Each row is a point on a landscape with many valleys, with its height.
A ball rolls from a point to the lowest of its 6 nearest points, and stops where none of them is lower. Distance is the straight distance between rows; heights are no part of it.
nerip: [133 124 110 120 149 145 183 121 136 121 104 102 124 102]  (h 1.38)
defis: [ 92 148  91  55 126 131 144 178 114  95 119 107  84 159]  (h 4.39)
nugaz: [159 131 116 115 160 163 111 136 137 184 148 154 115 113]  (h 6.49)
giv: [108 123 116  56 144 168 121 173 166 142  98 123  83 144]  (h 5.65)
duveb: [159 127 123 141 152 135 132 119 116 151 138 137 133  97]  (h 8.43)
pufi: [146 119 109  93 168 177 125 139 152 166 128 135  96 116]  (h 5.01)
sepos: [127 120 115  91 165 182 104 152 160 175 130 140  91 119]  (h 1.55)
sud: [143 129 148 169  98  86 102 117 113 136 153 136 168 148]  (h 3.17)
vepup: [148 136 128 158 116  93  98 124 115 157 163 156 158 148]  (h 3.28)
kifa: [147 109 134 159  90  93  88 143 140 166 160 143 168 183]  (h 0.96)
denam: [114 129  99  80 150 134 181 153 135 109 102  94  91 149]  (h 2.99)
Rasi: [134 133 162 185  87  72 106 102 100 110 139 138 161 149]  (h 3.61)
mulal: [148 125 117 122 160 159 138 131 136 159 138 133 128 100]  (h 8.21)
dabab: [135 125 134  92 171 191  76 145 157 182 120 170  80 132]  (h 3.87)
Sima: [123 109 129  70 152 204  86 168 171 170 105 156  82 134]  (h 3.88)
Nuto: [147 117 119 127 153 148 168 125 140 144 131 109 131  90]  (h 6.34)
zuvot: [100 145 170 184  90  85 120  77 104  76 122 146 152 120]  (h 4.30)
liso: [131 138 105  99 139 124 195 126 125  90 102  69 101 140]  (h 2.74)
Zemok: [117 144 159 181 108 102 137  78 104  83 121 128 170  70]  (h 4.82)
bot: [134 132 141 159 120 107 180  85 124  87  93 102 142  55]  (h 1.60)
bodub: [127 117 149 182  86  88 101 123 117 132 148 140 164 169]  (h 3.00)
Mub: [166 141 117 143 147 135 109 132 120 176 159 148 148 119]  (h 7.56)
bik: [122 146 155 186  99  92 123  88  98 101 137 139 166 113]  (h 4.13)
rolem: [148 117 124 156  92  89  86 131 121 157 158 150 171 167]  (h 1.25)
Rovik: [137 120 111  95 161 173 139 141 154 154 116 124  98 121]  (h 0.82)
Big: [160 135 122 115 149 159  76 127 144 203 153 169 109 133]  (h 5.59)
Zise: [147 133 143 168 118 100 110 112 103 140 153 140 160 123]  (h 4.58)
lup: [120  77 152 186  77 101  99 138 149 124 141 136 160 201]  (h 3.46)
pipu: [123 117 119  65 153 185 116 161 164 149 101 132  86 140]  (h 4.97)
lavuv: [143 138 141 165 130 109 128 105 108 139 148 131 159  97]  (h 6.28)
Liru: [142 130 126 152 133 128 185 106 125 109 102  97 141  83]  (h 3.48)
dotob: [106  53 159 179  85 116  90 129 167 131 138 130 161 204]  (h 4.37)
vogu: [ 99 116 169 188  83  73 103  94 115  82 122 137 155 161]  (h 3.56)
zarol: [134 110 141  74 164 202  72 168 169 169 109 160  69 139]  (h 1.22)
Kesi: [127 127 105  97 149 143 192 130 132 105 104  78 106 125]  (h 2.46)
lozud: [126 117 101  86 149 155 173 143 149 137 110 103 105 134]  (h 5.70)
mes: [ 72 170 103  63 126 119 140 183  73  57 142 110  91 124]  (h 6.61)
figif: [106 122 109  58 145 165 135 172 148 131 100 117  86 145]  (h 5.37)
zipom: [ 96 149  88  67 138 125 167 160 107  93 117  88  96 153]  (h 3.24)
Zov: [123 140 156 173 118 104 147  88 107 103 125 129 166  79]  (h 0.58)
kel: [100 141 100  47 129 134 127 187 131  95 118 121  75 157]  (h 5.57)
nage: [147 126 125 151 136 128 158 109 123 128 125 120 149  80]  (h 5.23)
rol: [170 135 113 134 131 118  88 126 121 172 170 157 159 140]  (h 5.83)
ber: [110  96 162 188  76  87 105 114 137 108 129 131 148 197]  (h 3.23)
Tiz: [164 138 114 115 155 148  91 129 134 180 160 157 125 123]  (h 6.86)
Rozim: [ 98 144 164 173 101  96 145  64 116  63 107 125 163  64]  (h 8.44)
lut: [140 132 142 167 128 109 135 101 110 134 147 133 159  84]  (h 5.69)
fusu: [149 134 119 129 128 119 203 116 127  91  93  81 135 101]  (h 3.39)
rep: [ 81 162  85  61 130 115 151 175  83  80 133 101  80 141]  (h 4.42)
medis: [ 74 153 163 183  86  84 111  59 105  54 118 136 149 112]  (h 1.69)

Call two points neighbours if one is among the 6 nearest of the other. Go from one point of each pair to the other, from neighbour to neighbour, staying as low as possible. Name the highest point that can't be avoided.
Zov, nerip -> fusu
zarol, nerip -> figif
kifa, nerip -> vogu
Rovik, zarol -> sepos

For each start below, name the point where the ball stops.
zuvot -> Zov
kel -> nerip
mes -> nerip
rep -> nerip
Tiz -> Rovik
